Points, in no order, along strands that fork, close into loops and pass close to each other.
(in the rows, 128 means zero)
Two points are linked if the straight distance between their rows is under 127.
K442: [134  95 178 176 135 131 137 159 115 129 108  90 121 116 123 135 135 156
 116 135 118 159 116 157  95 142 135  95 128 119 166 172 138 124  85 151
 156 144 141  97 167 106  74 150 107 136 158 129  86 103 115 110]
K887: [ 87 142 166 164  94 133 150 119  80 139  93  75  69 108 172 166  84 136
 107  78 176 154 136 141  95 170 118 105 164 109 186 111 132 173  92 140
 162 131 212  72 181 135 130 122 132 121 118 132 127 171  94 116]
K252: [ 96 112 160 151 103 129 126 102  91 145  83  63  88 109 166 174  91 156
 116  83 211 139 139 127 117 155 115 110 158 121 177  98 133 167 105 153
 171 126 186 102 191 155 157 117 117 114 110 121 140 180 133 111]
K61: [147  48  95 147 141 145  86 116 155 145 102 127 180 132 135 107 190 120
 118 162  87 140 112  82 126  77 163 154  66 146  99 183 130 101 149 168
 141 160  48 122  73  93 114 158 121 139 161 117 144  69 182 140]
K153: [108 162  97 111 140 131 108  85 110 101 116 143 129 104 127 106 120  96
 142 155 178  94 119 133 179 106 129 156 160 146  76  67 125 122 152 100
 144 117 134 176 131 147 177  88 147 158 122 127 148 160  92 129]
K621: [147 124 169 108 109 111 125 168 156 177 183 121 126 135  97  96 106 163
 124 101  78 159 141 156 116 111 120 119  92 130 148 165 135 132  94 112
 107 160 148  75 156 109  60 181  69  98 107 103  88 109 134 144]
K791: [139 183 113 169 174 119 188 168 125  85 105 125 138 156 193 130 125 139
 117 137 179 125 111 158  99 156 114 130 154 110 154 168  86 125 124 128
 133  77 152 181 126 148 200  38 199 118 135 199 174 138 164  84]
K279: [100 115 145 143 130 129 124  85  91 115  62  77  94  89 175 142  82 147
 125 104 220 139 131 124 135 157 113 119 172 122 161  85 124 147 111 131
 197 113 165 128 193 137 165  92 148 126 124 132 148 161 113 105]
K428: [135 129  96 156 191 134 130 119 143  91  97 136 167 148 143 138 153 128
 125 157 161 132 112 106 131 112 126 133 150 142 115 128 114 122 165 151
 139 107  85 190 115 137 172  83 160 140 152 149 172 128 148 104]
K425: [144 175 128 103 133 126 128 135 132 167 213 181 158 191 109 145 120 105
 112  92  53 119 144 113 112 126 136 102  97 125 137 105 106 162 125 101
  56 120 123 101  85 133 100 154 137  86  93 142 128 150 159 121]
K534: [134  96 140 141 106 145 132 148  99 148 124  94  87 114 104 170 130 129
 139 107 111 144 147 134 109 143 134 101 142 108 166 125 155 142 119 154
 117 156 141  82 163 147  97 145 100 119 151 115 102 114 113 137]
K919: [118 170  91 132 138 140 105 110 160 148 181 192 189 157 121 134 124 103
  93 117  84  99 145  98 117 123 155 136 109 151 118 102  82 173 171 143
  98 109 148 143  73 141 151 153 140  99  85 123 163 197 171 115]
K80: [160  62 135  93  80 146 113 142 128 201 134  71  84 123  98 176 145 145
 136 100 143 150 125 108 122 110 139 122 126 147 167 129 167 159 124 145
 142 169 118  81 177 136 112 167  58  84 112 109 125 146 182 160]
K458: [129 184 124  88 135 118 124 129 128 158 212 177 121 167  95 138 105 116
 122  90  63 124 154 128 129 135 115 110  92 115 113 101  98 133 110  68
  68 114 121 107  93 121 103 140 150 114 112 134 113 129 116 131]
K172: [112 153 124 152 147 129 146 100 108  97 101 106 107 125 161 145 106 125
 139 132 207 119 130 143 133 147 117 136 186 114 145  92 103 141 127 129
 157  92 148 159 159 163 203  49 174 128 129 158 159 167 128 109]
K205: [136 130 101 161 158 134 187 156 122  64 118 132 136 145 137 168 166 116
 150 171 152 134 110 133 108 152 110 108 184 105 129 151 121 113 150 154
 103 108  95 174 111 157 169  35 187 135 197 166 140  97 125 100]
K492: [121 160 119 160 160 134 155 110 132 112 128 124 144 193 179 177 148 134
 111 110 168 101 125 128  91 144 111 132 139 114 155 108  90 169 137 170
 113  91 136 159 103 171 191  66 165  91 102 174 169 185 181  86]
K515: [115 102 123  90 139 133  79  87 135 113  81 152 158  94 153  71 140 105
 119 150 143  97 109 126 163  94 132 173 104 159  80  97 136 109 138  91
 182 141 122 157 114 113 148 158 117 169 100  99 155 140 123 120]
K792: [106 131 174 176 118 141 165 129  91 119  80  86  82 102 154 143 102 139
 112 109 159 163 125 149  86 163 124 102 171 107 177 129 129 146  91 135
 163 132 182  95 168 117 115 124 140 139 154 147 106 136  76 113]
K227: [125 122  99  79  73 117  97 116  93 139 125 121  74 115  90 178  99  83
 178 100 110 114 155  78 166 150 109 119 169  98 121  64 145 129 154 134
  91 133 128 108 149 167 115 123 142 125 121  88 120 129  75 169]
K732: [162  99 141 146 114 145 142 161 145 187 178 102 124 181  94 167 155 137
 116 121  88 144 117 128  88 118 145 121  95 133 173 168 139 161 130 165
  84 151 118  84 128 154  97 154  72  77 130 126 130 131 191 150]
K533: [134 144  66 151 125 148  95 106 184 141 164 190 196 145  91 134 133 101
  85 130  66 108 159  77 131 124 163 138 111 147  98 118  83 173 184 162
  90 127 124 154  67 144 160 162 122  96 106 100 165 192 186 144]
K48: [ 99 184 135 156 111 127 188 140  79  96 122 125  83 103 146 130 121  93
 123 147 137 145 137 166 114 156 135 104 182 100 143 122 116 135 112 103
 119 105 179 118 128 122 149  76 183 147 168 177 103 135  56 116]
K853: [ 97 159 140  80 109  91 102 106 140 129 145 152 122 112 109  69  86 153
 110  92 127 104 133 133 143 118 114 153  89 155  92  86 130 119 121  62
 144 139 175 129 137 110 134 177  97 133  45  91 133 166 113 135]
K413: [ 96 121 124 106 102 134 104  91  68 106  74  96  89  68 150 113  85 114
 134 105 176 120 132 123 167 141 125 123 157 136 112  80 149 120 120 104
 183 140 176 112 170 129 129 114 126 154 115  99 119 155  73 125]
K481: [128 141 116 171 159 145 201 151 116  65 114 113 126 164 151 179 159 119
 139 150 139 130 117 150  85 173 101 102 165  89 155 154 114 132 132 163
 101 110 125 154 111 162 176  38 193 112 177 179 130 118 132  93]
K833: [146 131 185 175 159 111 142 190 143 135 154 124 165 158 124 112 140 166
 102 139  88 146 109 160  92 130 135 118  81 131 165 217 124 115  97 166
 121 133 132 108 127  97  56 135  89 117 145 141  98 112 132 107]
K923: [134 142 102 127 133 134 143 135 125 108 163 153 123 138  83 144 151  87
 154 148 104 114 152 125 142 118 145 119 143 101  97 108 133 116 160 122
  77 119 101 153 100 139 121  89 145 155 173 124  97  96  86 129]
K797: [147 126 133 127 116 141 142 159 124 161 189 136 119 168  91 160 124 113
 141 110  60 140 150 138 112 128 135 115 106 101 143 137 135 142 136 137
  62 143 113  91 120 145  83 144 109 105 144 117  96 103 138 143]
K563: [155  92 116 102  88 137 119 133 136 186 150 117 100 143  88 171 132 113
 154 103 106 127 145 102 137 120 136 123 131 127 152 107 157 154 150 149
  85 158 101 100 141 168 116 163  88  95 127 101 132 131 156 172]
K560: [170  75 156 133 123 127 114 162 154 175 144  95 141 140  98 114 153 160
 119 142 106 155 110 130 111  99 147 119  75 158 155 189 143 127 101 148
 140 158 113  86 159 112  69 180  64 105 125 106 112 101 157 140]
K43: [112 110 131 137 155 132 119  94 104 102  63  93 119  91 169 115 102 140
 129 137 207 125 116 142 149 138 112 133 168 136 140 101 128 121 116 115
 197 106 127 154 178 120 166  93 166 145 143 145 143 139 123 103]
K900: [159  63 112  77  89 149  97 120 142 166 128 132 136 115 108  96 148 109
 159 134  80 136 149 103 155  90 153 149  82 130 100 126 145 118 142 103
 117 193  57 106 100 123 101 175  99 136 134  83 101  52 141 159]
K130: [111 216 159 148 143  89 175 158 129  99 134 170 155  91 169  69 102 156
 116 151 159 120 102 198 136 143 130 128 144 156 118 178 115  94  87  89
 156  51 187 152 124  81 142 108 149 157 105 188 125 131  93 124]
K595: [103 176 152 131 151 108 131 118 146 126 149 154 149 123 140  86 109 144
 108 113 145 107 126 151 132 123 135 154 103 156 131 117 121 126 117 114
 156  99 179 145 130 108 127 149 108 139  81 135 131 176 119 110]
K49: [150 105  60 140 105 161  99  98 189 155 148 167 177 148  79 140 151  95
 120 145  64 112 158  55 138 128 160 135 138 144  92 106 106 168 182 178
  70 140  95 149  72 157 160 176 120  89 116  87 171 160 196 182]
K497: [113 160 115  82  69 106 124 126  71 139 141 129  53 128  78 199  93  83
 161  92  72 128 156  75 135 183  99 112 179  69 139  81 114 117 131 128
  51 124 143  73 128 152 115 123 173 115 148 120 109 112  59 172]
K508: [112 207 142 153 149 120 179 136 100 116 143 150 135 126 186 111 108 125
 107 130 176 113 126 178 123 152 129 131 154 134 148 133  96 134  94 101
 153  68 190 139 118 134 170  69 170 140 111 193 136 162 125 103]
K116: [124 196 140 113 167  93 144 150 171 114 181 199 177 124 113  64 128 146
 106 126  81 111 123 140 123 112 133 144  76 154 104 167  95 111 138  92
 112 101 149 134  79  75  90 146 122 133  94 147 122 142 104 111]
K909: [160  94  99 129 108 149 118 117 159 180 148 126 135 155  89 151 157 113
 135 127  97 128 134  88 124 106 158 127 117 148 135 117 139 163 163 164
  92 148  94 122 110 155 133 168  84  93 125  97 155 134 182 167]
K795: [144 100 108 162 128 141 136  99 158 148 136 103 146 198 130 212 179 131
 113 141 126 120 121  76  92 133 115 112 139 120 154 124 134 165 166 209
  89 124  94 139  93 179 163 117 106  75 110 123 176 155 201 145]
K782: [162 102 154 161 138 128 130 168 145 166 165 102 150 175 104 143 158 155
 102 130  97 151 111 128  88 109 145 121  77 145 169 198 131 145 115 168
 108 144 125  91 133 130  85 157  71  91 125 128 128 128 179 126]
K30: [145 132 142 127 113 132 155 186 130 127 173 141 111 124  73 116 133 140
 128 136  57 157 154 146 103 131 143 108 101  86 117 160 123 113 118 120
  66 151 101  98 116  99  50 139 123 140 176 113  45  48  92 115]
K840: [152  96  97 149 118 148 132 108 165 161 151 125 138 178  96 188 170 103
 137 139  97 114 132  78 114 129 141 124 137 132 143 112 142 159 166 196
  74 131  84 132  92 173 141 145  94  86 126 105 166 144 180 170]
K586: [134 154 194 163 164 108 151 176 141 130 152 131 166 143 144  95 126 161
 105 121 106 132 115 175  98 144 129 115 100 135 166 191 122 122  77 147
 132 106 164 103 125  81  72 138  99 115 124 152  96 129 116 105]
K783: [136  74 178 180 117 144 140 150 100 149  86  51  94 110 131 152 142 169
 111 134 122 175 104 150  78 144 131  77 140 113 191 168 140 137  79 164
 158 166 138  74 181 106  72 167 100 121 163 136  91  87 123 117]
K389: [101 151 155 159 142 121 147 101 112 123 109 102 112 141 182 153  98 151
 109  99 212 113 138 146 113 147 115 139 150 118 164  93 102 158 108 140
 163  86 179 146 161 161 188  83 154 118 104 159 154 186 154  97]
K457: [142  49 123  84  95 151  68 108 137 159 101 122 140 100 138  95 159  96
 150 141  97 128 133 115 144  86 143 177  89 130 101 130 152 101 139 108
 153 189  79 111  92 107 119 172  98 146 135  85 118  64 148 157]
K376: [106 163 131 154 133 130 158 116  94  94 119 118  97 113 153 142 107 106
 132 136 173 128 138 155 127 150 128 121 186 107 142 104 118 138 121 122
 138 100 164 141 149 150 172  62 171 139 152 165 129 157  95 115]
K324: [125  80 132 103 139 131  76  99 154 127  88 138 168 105 152  77 155 116
 120 149 125 115 109 125 148  92 140 162  80 161 100 133 144 105 123 114
 188 148 107 139 111  97 123 184 106 160 113  98 152 123 143 127]
K383: [156 105 155 145 125 129 140 184 136 120 141 129 140 120  93 108 149 149
 122 159  81 153 130 153 107 115 153 104  90 114 131 185 132 109 105 148
 117 152  98 100 132  94  42 150 110 148 177 113  49  53 109 113]
K151: [ 95 141 165  91 119  86 115 113 140 114 116 141 131  95 125  58  92 156
 119 100 150 106 126 147 152 128 121 152  93 160 106 114 147 112 107  79
 165 133 178 127 154  95 116 177  81 144  48  93 121 157 103 138]
K564: [119  93 156 136  87 138 119 116  97 163 101  54  79 113 147 197 120 154
 123  84 178 140 136 114 115 148 115  96 161 116 187 108 151 169 114 158
 144 137 173  85 187 161 144 135  92  97 112 122 141 175 154 122]
K42: [166  71 134  77  64 146 131 152 136 213 154  95  71 146  77 188 131 124
 149 102 124 145 133  94 128 123 135 124 137 136 167 125 158 176 137 161
  95 170 106  74 156 150 106 176  72  68 123 118 121 147 188 191]
K552: [134  52 129  97 110 145  54  91 147 165  95 116 150 103 154  95 163 112
 125 139 120 124 113 113 139  85 142 168  79 155 111 134 148 108 129 115
 180 174 103 117 109 102 135 191  91 137 112  88 147 109 165 141]
K793: [107 121 149 170 122 148 163 127  87 108  97  95  81 117 135 163 129 120
 134 122 136 151 136 143  91 158 127  95 176  93 165 120 140 147 116 149
 126 134 157  98 155 139 124 109 150 133 170 147 107 131  78 117]
K743: [128 156 164 108 123  98 132 151 145 143 179 140 117 126 101  93  95 158
 123  95  77 146 147 159 121 134 118 115  93 115 130 153 127 117  95  83
 106 139 158  87 139  90  68 158  95 118 107 103  79 108  96 127]
K443: [123 130 152 130 152 116 126 137 141  87  76 139 157  83 171  71 109 153
 131 163 187 122  85 177 152 132 119 125 129 154 109 163 140  88  88 107
 200  85 119 172 153  74 129 132 161 179 140 159 144 115 112 120]
K154: [133 121 101 130 107 135 141 132 127 119 159 152 107 148  73 173 144  73
 173 148  86 114 154 103 134 140 129 118 155  83 112 101 142 121 162 156
  54 117  85 134 102 158 108  96 149 136 169 114  92  83  92 148]
K177: [109 166 101  97 133 122 103  99 131 104 135 157 126 111 106  88 119 105
 125 136 131  94 134 129 170 103 141 154 118 138  68  75 122 115 157  73
 131 129 137 171 111 134 154 125 137 165 108 110 133 153  93 132]
K493: [112 224 162 147 148 101 197 146 100 116 145 168 143 108 190  89 103 136
 103 144 158 114 116 189 132 160 129 117 143 147 141 150 102 126  71  76
 150  53 203 122 109  98 149  88 154 138  80 202 120 148 103 110]
K776: [120  41 102 140 150 142  90  86 126 119  76  64 147 125 154 162 164 131
 157 154 148 149 114 119 126 119  95 143 144 114 137 123 148  92 156 162
 164 127  64 138 124 109 140 106 150 114 176 130 138  68 165 121]
K800: [104  47  71 139 140 145  81  65 145 104  89  92 146 128 157 157 174 112
 181 169 151 134 101  92 151 125  80 171 175  98 125  97 148 101 172 161
 154 119  54 151 101 130 160  78 153 113 176 116 139  69 156 134]
K196: [159 106 108  93 102 136 112 127 155 158 153 140 126 139  84 112 123 117
 145 119  75 144 158 109 143  94 145 130  85 128 102 123 137 128 144 104
  94 170  86 121 115 141  97 174  98 136 130  87 102  85 129 153]
K264: [106  90 129  78  91 138  81 106  72 116  65  94  87  64 159 107 101 120
 140 102 151 125 132 126 162 135 118 133 146 135 114  96 162 112 111  97
 188 170 165  94 158 113 105 146 109 151 109  84 111 130  84 133]
K546: [148  79  73 161 143 156 126 111 156 132 127 146 170 161  95 143 176 106
 134 155  87 123 133  66 124 103 162 126 117 139 110 138 131 131 175 178
  98 143  52 146  73 143 128 133 103 122 155 107 153 100 165 151]
K629: [135  73  73 163 163 151 120  88 149 114 110 127 166 166 124 163 184 117
 144 167 124 128 116  68 130 115 126 125 147 128 122 122 139 119 173 184
 117 126  43 155  81 142 143  97 125 117 161 117 159  91 167 136]
K2: [155  97 162 181 153 124 146 195 133 125 136 123 159 157 108 129 163 158
 105 161  90 156 107 142  93 119 147 104  83 130 144 219 130 103 108 176
 119 144  83 114 125 104  45 128 108 134 176 133  88  72 139 106]
K866: [157  81 144  86  84 132 104 153 126 159 121 105 101  88 109 100 119 147
 140 117  96 158 139 133 138 114 133 114  98 127 131 153 155 117  99 104
 140 193 118  70 164 104  62 191  77 130 119  92  69  69 111 143]
K519: [101 109 119  59 122 128  67  75 102 100  82 154 128  80 153  66 121  96
 128 148 152  87 109 120 180  93 129 176 124 140  67  72 136 101 149  63
 174 156 129 152 117 115 151 137 119 174  82  87 145 142 106 128]
K514: [125 155 114 161 181 133 147 114 145  94 114 131 155 175 157 151 144 138
 112 138 172 122 122 120 111 124 123 140 150 125 136 127  95 144 162 165
 128 100 110 187 117 155 191  69 158 115 129 161 180 159 167 101]
K112: [123 148 155 162 172 107 154 119 137 117  92  98 139 162 187 142 113 177
 104 114 201 128 131 136  95 140 116 137 128 110 166 122  95 156 128 148
 154  82 154 177 150 152 181  91 167 105  91 170 169 173 187  78]
K352: [105 156 145 136 149 126 125  98 122 119 116 130 129 113 149 105 102 143
 111 117 187 110 125 146 142 128 127 152 133 152 128  98 127 126 114 124
 177 103 162 153 159 137 157 122 127 147 106 134 142 175 122 112]
K478: [143  94 139 115 104 138 116 139 119 154 131 105 103 111 101 131 117 129
 141 106 109 141 148 136 130 121 141 114 120 126 138 132 155 129 121 123
 132 164 129  91 163 136  82 164  86 128 133  98  91 111 116 135]
K420: [104 198 149 123 148  84 150 142 149  86 115 174 162  83 150  50 106 155
 122 156 165 106  89 182 160 125 129 147 122 173  88 162 122  85 104  91
 163  69 167 176 129  82 142 134 142 178  95 167 142 141  92 137]
K27: [133 135 167 136 135 109 129 151 142 124 140 135 138 114 111  90 120 150
 121 127 108 131 135 160 126 123 136 123 101 131 128 162 141 109 103 110
 135 132 142 114 147  91  70 158  97 149 127 114  81 110  98 119]
K767: [135 105 181 151 142 117 119 151 138 117 102 112 142 105 134  94 125 162
 121 139 134 139 115 169 123 130 131 109 108 142 147 175 144 106  76 137
 175 129 131 115 159  81  69 164 103 154 142 125  90 105 106 117]
K382: [131 173 130 160 176 111 173 142 131 102  89 109 131 152 199 130 108 165
 111 127 202 119 119 148 101 150 119 145 146 106 161 138  90 146 123 132
 155  73 167 184 148 147 198  53 194 113 105 187 177 155 176  80]
K880: [111  80 155  66  90 122  71 114  91 122  72 105 103  62 166  81 108 128
 128 102 146 117 119 144 156 128 118 147 117 140 113 122 169  97 101  82
 196 184 151  96 148  97  99 177  90 156  82  75 105 110 105 141]
K687: [111 126 104 103  83 122 124 115  88 115 125 127  61 113  92 187 118  74
 177 126 106 124 144  81 146 168 112 109 189  74 142  74 144 126 148 158
  79 121 139  93 139 167 112 110 156 132 152 113 106 111  51 155]
K189: [108 200 136 113 168 104 136 126 155 127 183 192 170 127 130  80 119 139
 106 118 103 106 122 142 124 122 138 142  87 157 116 124  95 131 130  95
 125  91 170 135  90  92 116 144 118 123  75 144 135 166 119 103]
K155: [126 153 107 160 156 130 176 111 131  83 120 112 126 197 179 192 154 123
 130 126 169 102 123 133  92 171  92 123 161  88 159 113 100 160 136 178
 103  93 128 158 108 183 200  32 184  87 117 173 163 165 172  97]
K203: [162  64  82 156 136 154 115 125 156 148 131 139 173 152  92 123 182 120
 122 158  69 135 125  61 123  91 178 127  78 146 110 173 122 123 163 176
 107 159  50 118  74 127 115 162  96 116 150 106 144  82 182 156]
K247: [140 125 133 129 109 144 156 166 109 129 165 135  96 135  77 155 133 115
 142 130  63 146 161 137 107 140 136 100 120  80 135 135 131 123 126 135
  61 144 112  97 122 129  78 135 136 129 177 122  63  70  92 126]
K841: [139 137 113  87 102 126 114 130 137 147 168 144 100 132  75 124 103 121
 145 102  77 139 168 117 144 114 126 125 101 102  91 112 131 117 136  87
  85 157 100 119 121 131 102 151 119 142 137  96  94  92  97 146]
K775: [137  62 156 163 104 157 147 147  88 153  93  56  75 114 110 180 150 150
 133 125 110 168 116 133  83 149 126  80 152 102 188 143 152 147 101 175
 126 167 131  64 172 133  84 157  94 108 162 134 102  89 119 125]
K12: [105 100 169 106 139 104  94 102 140 117  69 123 147  94 163  66 114 155
 116 127 180 110  98 153 150 125 115 149 100 169 125 133 153 104  84 115
 212 120 145 147 163  90 117 177 102 155  85 113 141 147 128 119]
K403: [118 179  98 136 155 136 121 114 144 128 173 177 169 156 113 127 132 100
 110 127 107 101 139 113 124 112 148 146 116 139 111  99  98 145 169 129
 107 110 140 161  83 139 147 129 142 127 107 136 153 178 136 120]
K993: [130 136 119  49  66 115  84 113 142 173 156 144  97 129  92 113  85 137
 134  83 100 135 159  97 155 102 104 137  99 144  83  83 137 145 136  79
 110 180 128 117 135 142 130 195  95 120  79  83 137 154 140 171]
K729: [116 157 105  83  93 112  98 113  98 138 157 132  80 121  89 158  87  93
 151  95 107 113 158 100 160 145 116 123 143  98 106  71 128 118 145 101
  86 130 143 121 135 148 129 118 147 128 126 102 117 136  78 161]
K185: [103 148 147 175 109 143 194 148  83  96 109 110  79 124 138 150 142 105
 131 136 123 155 126 151  82 159 133  92 180  82 155 128 134 134 109 143
 106 136 156 103 127 130 127  93 179 138 195 164  91 113  53 110]
K183: [129 186 143 123 161  93 144 167 171  95 160 184 171 115 114  65 140 146
 116 144  99 118 118 149 137 104 141 140  87 150  88 181 119  94 135  99
 116 105 133 152  95  72  85 142 127 161 129 139 104 115  94 117]
K192: [133  78 138 105  82 138 104 128 104 181 111  60  79 110 125 184 129 146
 131  87 164 132 134 109 134 130 127 111 150 139 175 107 167 162 121 151
 152 152 155  82 186 151 126 156  70  95 112 110 135 170 160 140]
K642: [110 169 118  90 124 109 103 109 146 129 164 161 123 118 100  89  99 130
 119 106 112 108 144 131 148 114 123 145  90 137  84  88 123 116 140  66
 123 134 149 141 120 117 127 156 118 141  81 100 126 151 102 133]
K498: [134  79 103 150 168 139  88 122 158 118  87 147 187 128 143 100 175 132
 106 163 111 139 106  92 132  87 144 142  77 155  98 172 128  98 149 156
 167 140  60 152  88  89 113 151 135 153 158 135 155 102 165 117]
K921: [123 144  97 140 166 128 139 104 121  84  94 115 130 116 155 130 122 123
 151 164 212 114 117 130 156 131 113 146 196 128 125  97 105 135 144 126
 154  87 113 180 155 156 212  44 183 129 143 154 173 144 126 107]
K884: [144 184 113 176 166 131 194 195 119  72 126 141 151 143 178 137 143 136
 121 154 147 137 103 159 108 148 120 116 157 117 134 198 104 102 131 131
 116  90 128 181 112 141 179  44 205 135 174 200 160 110 136  83]
K240: [108 116 162 106 140 107 105 120 139  90  68 142 149  79 167  60 111 147
 126 144 175 106  89 175 159 136 121 143 117 163 102 145 152  90  84  99
 209 109 137 156 152  69 118 159 129 182 101 135 130 130 102 128]
K751: [123 176 118  80 114 119 110 125 142 146 205 176 105 142  76 116  92 136
 127  90  67 134 158 125 137 122 101 123  85 117  76 115  94 111 112  55
  73 134 109 113  99 116 115 144 136 144 128 116 104 107  91 147]
K359: [107 138  88 124 145 136 114  81 108  89 101 125 127 103 144 120 129  93
 164 167 204 101 110 122 186 121 120 156 201 137  91  67 114 132 148 115
 155 104 110 177 145 158 201  56 172 140 138 138 166 149 100 121]
K999: [172  85  77 129 103 159 112 113 182 173 146 153 157 149  72 128 157 106
 133 145  66 133 143  60 132 112 170 133 112 154 103 130 114 167 170 165
  76 166  81 129  82 149 144 191  99  89 122  92 160 133 201 187]
K170: [136 209 132 160 150 114 181 183 119  83 159 170 151 108 158 100 137 126
 120 167 138 137 112 177 138 129 137 124 147 139 104 190 113  88 126 101
 118  77 147 166 101 111 142  85 173 168 162 183 122 115 105 103]
K269: [107 184 149 151 153 122 156 127 114 110 123 140 131 114 168 100  96 143
 110 132 189 117 122 169 131 143 127 144 151 142 134 127 111 124 102 109
 174  75 182 159 147 128 165  98 152 151 114 163 136 164 118 109]
K975: [150 152 131 120 126 136 146 152 111 162 203 153 132 192 105 172 122  96
 138  96  50 116 141 133 108 146 126 103 108 100 154 117 128 156 125 125
  42 129 116  89  98 149  94 136 142  91 125 147  99 124 146 134]
K892: [163 105 123 128  99 149 152 150 160 204 190 121 132 195  93 181 159 126
 115 119  76 132 120  91  84 123 146 123 106 143 163 151 129 184 149 179
  58 152 106  89  99 153 126 166  89  49 118 129 151 157 225 173]
K180: [115  93 163  85 112 111  81 108 124 129  82 121 130  88 149  69 112 132
 120 111 156 108 114 142 153 113 126 149  96 161 110 113 162 107 104  89
 196 155 150 121 155 103 117 185  83 152  70  84 126 138 119 124]
K744: [121 104 134 127 167 131 102 117 124 102  67 107 148  96 171 100 121 146
 127 147 187 127  96 149 146 123 115 140 138 146 126 130 139  98 114 114
 202 106 105 172 155  92 151 123 165 158 146 146 146 118 136 102]
K456: [ 83 140 136 128 102 130 123  88  66 114  67  90  80  77 166 131  69 131
 127 104 210 131 139 125 147 156 123 125 179 136 139  81 135 141 112 124
 189 124 190 108 185 142 152  94 143 136 120 112 133 173  81 126]
K188: [108 172 128 110 157 109 126 121 156  89 110 173 163  92 141  56 119 134
 110 156 156 100  98 154 162 105 133 160 106 173  75 128 120 103 134  97
 167 103 152 178 122 100 143 147 133 178  94 140 146 157 105 121]
K628: [138 128 131  90  83 125 113 142 129 194 175 126 100 141  99 155  98 126
 135  80 101 133 155 117 135 118 126 126 119 124 147 106 150 155 133 121
  94 156 142  93 152 151 108 177  94  95 107 106 125 152 152 159]
K703: [134 205 141 140 157  96 168 181 145  87 173 191 161 112 135  75 143 144
 116 155 117 125 108 165 138 118 137 137 114 146  93 190 116  86 130  97
 114  85 147 160  98  80 108 113 143 172 137 166 113 114  94 108]
K278: [168  77 157  98  99 129 114 170 149 182 150 101 121 116  95  94 127 159
 132 127  93 163 129 141 126  99 140 118  86 145 149 180 152 128  93 125
 131 187 114  71 166 105  57 189  65 112 119  99  77  78 136 153]
K302: [118 169 102  66  80 107  97 123  79 141 162 146  60 124  72 171  74 104
 146  84  87 124 168  89 153 162  97 117 143  89  98  80 102 104 120  81
  70 127 137  95 126 139 129 118 166 132 142 107 111 117  59 169]
K715: [125 176 105 133 151 135 138 123 130 113 175 166 143 160 114 139 145  92
 133 139 109 104 140 129 132 113 145 136 139 123 102 110 116 125 165 122
  92 105 126 165  88 142 138  93 149 148 146 140 130 142 110 125]
K335: [144 139  81 165 180 133 164 150 137  71 111 151 161 146 148 146 166 121
 144 178 161 133 100 115 132 125 120 124 173 124 110 152 115 106 171 144
 111 108  73 197 101 142 179  43 188 140 183 161 171 100 138  98]
K263: [126 146 115  43  70 115  79 108 146 149 162 170  94 132  81 105  84 138
 132  92  80 142 161  94 153 110  88 140  82 135  47  93 111 128 124  59
  98 181  99 125 116 140 142 183 104 143  85  80 137 124 111 173]
K849: [126 128 130  74  75 114 101 131 123 178 153 118  92 122 108 124  87 137
 133  72 119 133 153 120 149 117 119 128 110 136 125  96 156 142 126  96
 120 165 156 102 157 140 111 181  88 107  83  87 123 159 132 153]
K633: [130  65 102 141 159 144  89  98 140 120  90 109 169 128 147 130 170 121
 133 152 133 136 116 115 135  97 129 146 115 138 111 137 138  95 148 152
 162 136  62 146 104 109 127 127 137 142 171 129 143  87 156 120]
K261: [133 115 118 166 160 137 181 119 137  78 109  97 118 189 152 202 162 127
 147 149 152 125 117 124  88 179  75 100 168  75 166 124 131 143 146 182
 104 115 107 155 121 191 173  40 174  86 145 153 141 132 154 109]
K807: [120  75  68 151 172 146 101  72 155  97  92 116 171 148 146 154 179 111
 158 172 154 130 107  81 147 116 105 155 171 120 110 100 133 120 174 162
 139 113  46 167  87 132 168  77 157 123 163 124 162  94 158 128]
K735: [135 186 119 167 146 132 197 183 102  77 142 145 140 124 155 131 146 118
 127 170 137 142 117 171 113 141 129 111 166 119 125 177 111 104 126 121
 111  98 143 163 111 135 161  61 192 153 188 189 129 105 109  93]

A fork is a point with three links, a tip a point with one. Leave the first point through the second and follow the links. Name the first fork or tip that comes.
K130 / K493 | K172
K900 / K196 | K586
K833 / K2 | K519
K116 / K189 | K188
K775 / K783 | K278
K154 / K923 | K909

A piece is two or more points that can be reached from each other along the links. Count, over all rows, the pieces, the separate loops (a circle has one, a figure eight two, a Y none), the forks (points with three links) and the tips (points with one).
pieces | 6
loops | 6
forks | 7
tips | 7

A tip is a point with one link. Name the tips that can be reached along the links from each point below, in the order of the rows.
K735 | K795, K154, K188, K263
K560 | K892
K324 | K586, K519

Name the points in between on the shortest way along the links from the first point to the second, in order.
K975 / K586 | K797, K247, K30, K383, K2, K833
K359 / K993 | K921, K172, K376, K48, K185, K793, K792, K887, K252, K564, K192, K80, K42, K563, K628, K849
K240 / K153 | K12, K180, K151, K853, K642, K177
K880 / K42 | K264, K413, K456, K279, K252, K564, K192, K80
K352 / K359 | K595, K189, K116, K183, K703, K170, K735, K884, K791, K382, K112, K389, K172, K921
K324 / K2 | K552, K457, K900, K196, K841, K751, K458, K425, K975, K797, K247, K30, K383
